Each row is a point on a tangle of strands that fork and nearly touch. The rows are in no order.
Points whose rows are less than 94.3 apart are linked; no others are.
Q_736: [-22 -40   1  -9 -22   6 -18 -21  17  10 -41  -5  -6   2 -14  21  25 -33
  52  17]
Q_204: [ -9  17  16 -20   0  54 -49  31  -8  41  25  -9  11 -33  -9 -51 -11  21
 -32 -28]
Q_206: [-26 -12 -14 -32 -34  10 -33   7  23  42 -43  24  17  -4  -3  21  12 -20
  28   5]
Q_829: [ 23  14   3 -51  64   5  41  20  18   7  -4 -11  35   0   9  -8  48 -22
   2   0]
Q_82: [-24  61 -47  40 -16  39  -6   6   6   4 -41  35 -39 -17 -29  26 -31   2
  19 -20]
Q_57: [ -9  -6  12 -25   1 -46 -48 -14  12 -40  51 -18  32  80  -2 -37 -15 -10
 -34  10]
Q_258: [ 27 -20  67  28  33 -41 -11  -9 -18 -22  -6  -8  13  17  18  17 -20   4
 -18 -35]
Q_691: [ -1  -9  17  21 -14  32  -8 -10 -23 -28  43 -31 -22 -28  21   2 -30  -5
   9  13]
Q_690: [-35   4 -13  10 -27   2  33  -7  45 -56 -10  20  37 -20  25 -29  -2 -19
  15  29]
Q_597: [  7 -22 -20  43 -13  42  15 -27 -20 -17  53 -36 -34 -30  19 -22   3  22
  24  31]
Q_667: [ 10  28  16  22  23  31  23 -13   9  56 -31  46 -52 -21 -41  29  16  -3
  33   6]
Q_332: [  1  -9   2   4  -2   5 -17  -1 -40 -29  47 -38 -21   7  -3  16  -9   0
  -8   8]
Q_198: [  3  15 -43  68 -21  10  26 -15 -12 -18 -44  29 -26 -11  29  28  25 -24
  -1 -13]
Q_741: [  5  39 -22   9  26  64  22 -16   8  32 -29  41 -67  17 -34  32  21   2
   8  21]
Q_360: [ 21   2  24  -4  27 -35 -30  23  -3  38  -2  14  86  -7  17   7 -15  16
   8   4]
Q_440: [ 18 -18 -39  -6  22  20  38 -32   3 -47  26  19 -18  18  37 -20  20   8
   5  34]
Q_909: [-13  -1  23   0  32   8  -6   4  15 -41  -1  10  19  53  31  38  -3  -7
 -26  19]
Q_263: [ 32  13 -29  -7  -7  21  46 -38  24   5 -26  22 -19  -7  19  40  23 -13
  13  38]
Q_482: [ 31  17  25  29  -8 -20  64   1  -8  10 -16   5 -16 -16   2  23  35  -7
 -13   3]
Q_789: [ -3  29  14  23  21  15   1  22  -6  14  11  15  44 -44  34   6 -39  25
 -19   2]
Q_601: [-13   4  21 -20  -5  34 -49  11   5 -10  50  -7  -2  -9  18 -46 -11   2
 -50 -19]
Q_44: [  2  13   7   8   1  19   9  19  -3  -4   2  10   5  48  14  36  32   0
 -36  35]
Q_131: [ 23 -12  31 -26  40  16 -41 -29 -34 -12  32 -42 -28 -17  32 -27 -10   0
   6 -24]
Q_92: [ -1 -20  -2  17 -14 -30   3 -21   6  -6 -50  -7  10 -23  26  45 -37   7
  16 -19]
Q_452: [ 13  18   1 -25 -56 -10 -16  10  16  45 -37  -7 -12  -9 -46  -2  48  15
 -10 -27]
Q_89: [-41 -44 -24  37  10  23   7 -23 -42  14 -21  16 -12  -8   1 -15  37  -9
  70  25]
Q_506: [  4   6 -10   7  -4 -59 -11  24   3   9 -14   9  87   5  10  12 -10  35
   6  15]
Q_802: [ -5  12 -31 -16  -6 -78  25   0  28 -36 -11  11  46   3   9 -26 -38   9
  -4 -10]
Q_194: [-22  13 -26  10 -22  -2 -28  29 -23 -26  56 -13  -1  17 -12  -5 -42  -6
 -39  11]
Q_710: [ -7  -6  -1  59 -49 -15 -36  27   4  39 -24  39  14  21   3  -4 -32  23
 -24 -31]
Q_432: [  1 -31 -13  15 -51 -41  19 -16   5 -38  35 -31 -31   8 -36 -26 -26 -20
  -7  -5]
Q_611: [  9 -37  39 -17  17  -3  15 -45 -11  -1  43  -4   2 -17   1 -37   3  -1
  28  24]
Q_396: [-16  -5  -8 -21  26  18   3   1 -58  11  16 -18   4 -10 -19  13  37 -19
  58  30]
Q_231: [ 34   9 -18  31  -8  14  55 -14   8   4   1  -9 -27 -25  22  50   0  10
  40  33]
Q_359: [-14  38   4  31  23  40  -3  34 -21  27  10  34   2 -11  -1   9 -42  46
  -5   6]
Q_992: [ -9  14  16 -14  36  51 -36  10 -31  26   0 -28 -24  -1   3  23   8  -7
  -6 -22]
Q_792: [-15 -19   1   9 -28  14  21 -24  41 -61 -11 -16  16  15   4   3  13 -17
  -8  16]
Q_259: [ 24 -22  11 -68   4 -30 -32   3  -6  30  -8 -16  14 -16 -19 -30  18  14
  -1 -27]
Q_39: [ -2  19 -31  16 -27 -79  15   6  21 -18 -18  -5  60  -8   2  21 -38   6
  -7   9]
Q_433: [-15  -7  21 -47  -3 -41 -31 -11  57 -36  20 -27  43  67  -9 -36 -27   8
 -15 -13]
Q_38: [-23  -8  42 -11  16 -13  -3   0 -14 -40   5 -19  37 -24   4  -5  22 -13
  31   3]
Q_810: [-13  -8  26   8   8  10 -25  -1  -8 -26  36  19   5   4  38 -51 -34 -11
 -52 -25]
Q_940: [ -7  17  11 -45  -3  65 -11  27   5  46   6  -5   0 -55  -2 -28 -10  20
  11 -15]
Q_334: [  9 -41  48 -11 -12 -26  12 -26  10 -24  43   8 -16  32  -1 -20  -2 -10
  -2  29]
Q_753: [-34  10  17  24 -11 -48 -23   7 -34 -40  -5   9  34 -16   0 -16  10 -13
  19 -11]
Q_600: [-24 -12  43   0  35  -6  38  10 -11 -32  -4 -34  50   5   5 -19  49 -47
  45  -3]
Q_933: [ -3  22 -23 -12  15  49  17  15  27  65 -35  41 -23  25 -14  28  19  -9
 -12  22]
Q_12: [ 38 -29  -8  -8 -47 -51  26   1  11  -2  18 -20 -60  22 -34  11 -14 -10
 -29  -1]
Q_407: [-17   1  -2  51 -20 -32 -17   0 -59 -35 -11  -1  -7 -28  -9 -10  -9  -9
   4 -25]
Q_353: [-17  14 -34  21 -58   4  29   2  10  -2  18  37 -17 -16 -13 -15 -26   3
 -11  24]
Q_816: [  6 -32  30  31 -17 -29 -42  10   1  24   6  13  15  31  11 -14 -18  14
 -28 -18]
Q_770: [  9 -24  33  22  17 -36  -3 -13 -14 -12 -31 -34  12  -9  22  35 -18  -2
   2 -23]
Q_325: [ -6  -3 -27 -25 -27  14 -11  11  39  53 -33  40  12  21  -7  30  15   9
 -15  23]
Q_517: [ -3   3 -12  -4  -6 -28 -44  14  -2 -28  63 -33  23  43 -14 -17 -38 -16
 -49   6]
Q_495: [  8  29 -39  45 -20  30  43 -34   6   0 -18  36 -29 -11   9  11  50 -16
   7  25]
Q_406: [ 11 -12   7 -42 -28 -25  -5  10  18  49 -44  -3   3 -31 -22 -28  47  -3
  -1 -46]
Q_594: [  7  13 -22  33 -40 -38  11  17  36 -10 -48  -4  45 -25  24  38 -25  10
  -7  -8]
Q_290: [ 31  17  20   6  11   3  74  -4   0  14 -18 -34 -12 -29   1  41  23  -5
  27  14]
Q_850: [ 19 -11  25  -1  56  41 -25 -21 -56  17  15 -33 -46 -12   7  21   0   9
  19 -17]
Q_454: [-21   3 -29  12 -36  18  27  31 -18  -8  46   9 -37   1 -14 -26 -43  -3
 -43  20]
Q_113: [  4  10 -35 -11  17  18 -44   3  -6  41 -52   3 -34  20 -22  30 -12  18
   0 -45]
Q_550: [  6  -6  42 -42  65  -8  14  22  -4   5  16  10  32  30  13 -29  52 -22
  16   3]
Q_927: [ -8  63  -1  14  27  32  10  18   7  64 -39  42 -43 -29 -53   7   0  19
  37 -10]
Q_836: [ 25 -13  -1   3 -59 -28  -8  12  17  26  -2 -19 -46  35 -39   5  -3  15
 -47 -34]
Q_955: [ 35  -1   1 -70  44  -3  26  -7  17  -8   1 -46  -3 -13   3  15  33   7
  -9   6]
Q_476: [-23 -18 -10  10   6  31   4 -14 -69   7   4   2 -37  -4 -26 -17  39  15
  61  32]
Q_321: [-22  22 -25  46 -31   8   2   3 -33 -42 -18  -3 -21 -15  -7  32  16  -4
  10 -18]
Q_975: [ 17   3 -20 -27 -48   1  -9  -3  21  37 -24  11 -40  32 -43  12  33  23
 -42 -36]
Q_596: [ 14 -17 -11 -44  10 -19 -48   0 -21  27  -7 -16   0   8 -19  11  27  15
 -22 -30]
Q_681: [ 27 -19  64 -25  25 -21  -7 -37 -16  -3  42 -16 -11 -28  20 -44 -12 -17
  21 -11]
Q_908: [-33 -39   5  18 -27   4  -5 -14  -9 -13 -12  12 -23  -2   9 -21  23 -24
  35  15]
Q_929: [-13   9 -40  22 -41 -15  40  -4  14 -47  14  24   4 -21  22 -27 -22 -17
  -4  20]
Q_569: [ 32 -14 -15 -46  24  48  23 -15  -7  -6  10 -39 -30   5   3  16  40   5
   8  26]
Q_390: [ -2 -34  26   7  11 -35 -59  -5  26   2  20  17  58  47  10 -16 -35  18
 -11   5]
Q_488: [  1 -16  14 -19  -9 -35   2 -30   6 -35  66 -26 -32  29 -30 -27 -43 -12
  -1  11]
Q_60: [-25 -16 -11  -3  -1 -28 -20  10  -8 -41  30   8  23 -24   7 -61 -44  -9
 -18 -28]
Q_319: [ 14 -18 -20 -26  13 -29 -51  -7 -22  17 -33   9 -33  32 -20   9   1  16
 -18 -55]
Q_240: [ 17  -8 -44  -6  31  38  42 -21  14 -27  11 -24 -18   4  11  -6  64   4
  25  42]
Q_273: [  3   3   3 -12  52  49  21  19  -5  32  -5   2 -11 -24  15  27   7  -5
  15  -2]
Q_69: [ -7  26 -51  -3 -23   4 -31 -15   6  18 -53  32 -53 -18 -33  33 -24   7
   1 -30]
Q_739: [-17 -12  -3  -6  -9  26   0  -7  28 -60  10 -20  16  27  24  25 -17  -1
 -19  33]
Q_957: [-13   1 -26 -14  -2 -57  -5   1  49 -36  10 -18  57  44  -4 -25 -58   8
 -19  -7]
Q_968: [  5  51  21   9  30  23  -6  31  -3  50 -19  25  -5 -17 -26  25 -10  46
  12 -13]
Q_512: [ 14   6  18  -7  27  -1 -25  23  -4   8  20  -7  53 -11  37  14 -29  16
 -31   3]
Q_555: [  5  31  12  31  -1  15  30  22   7  14 -18  18 -22  15   9  27  16   5
 -31  -4]
Q_65: [-23  -3  28  -3  65  21  20  24  -1  -8  -2 -10  34  22  19 -27  67 -65
  30  10]
Q_236: [-10  -9 -10 -17  13 -67  25 -13  -1 -51  24   8  19 -15  -7 -58 -48  -4
   3 -10]
Q_806: [ -2  16 -14  -8  29  59  19  21  -2  50 -16  -1  -2 -66   6  -7  -6 -10
  33 -12]
Q_974: [ 20   7  17  11 -37   8  -1  25  41  53 -22  19  43  25   1  12  12  21
 -25  13]

A fork is a point with three links. Follow the links from the first point to the second and name the forks in between, in order.
Q_741 / Q_690: Q_39 > Q_802 > Q_194
Q_39 / Q_488: Q_802
Q_332 / Q_601: Q_194 > Q_802
Q_206 / Q_517: Q_325 > Q_39 > Q_802
Q_506 / Q_850: Q_39 > Q_802
Q_940 / Q_332: Q_802 > Q_194
Q_353 / Q_802: Q_194

A fork is a point with three links, a tip a point with one. Leave the first point through the second and follow the links. Name the first fork or tip that comes.
Q_806 / Q_940: Q_802
Q_204 / Q_940: Q_82
Q_263 / Q_231: Q_194
Q_739 / Q_909: Q_440
Q_927 / Q_968: Q_39
Q_512 / Q_789: Q_325

Name the points in between on the shortest way along the links from the first point to the second, in order.
Q_273 / Q_452: Q_992 > Q_850 > Q_131 > Q_681 > Q_611 > Q_334 > Q_488 > Q_432 > Q_12 > Q_836 > Q_975
Q_955 / Q_198: Q_829 > Q_550 > Q_65 > Q_600 > Q_38 > Q_753 > Q_407 > Q_321
Q_933 / Q_60: Q_741 > Q_667 > Q_927 > Q_968 > Q_359 > Q_789 > Q_512 > Q_360 > Q_506 > Q_39 > Q_802 > Q_236
Q_792 / Q_770: Q_690 > Q_929 > Q_353 > Q_454 > Q_194 > Q_517 > Q_57 > Q_433 > Q_957 > Q_802 > Q_39 > Q_594 > Q_92
Q_236 / Q_850: Q_60 > Q_810 > Q_601 > Q_204 > Q_940 > Q_806 > Q_273 > Q_992
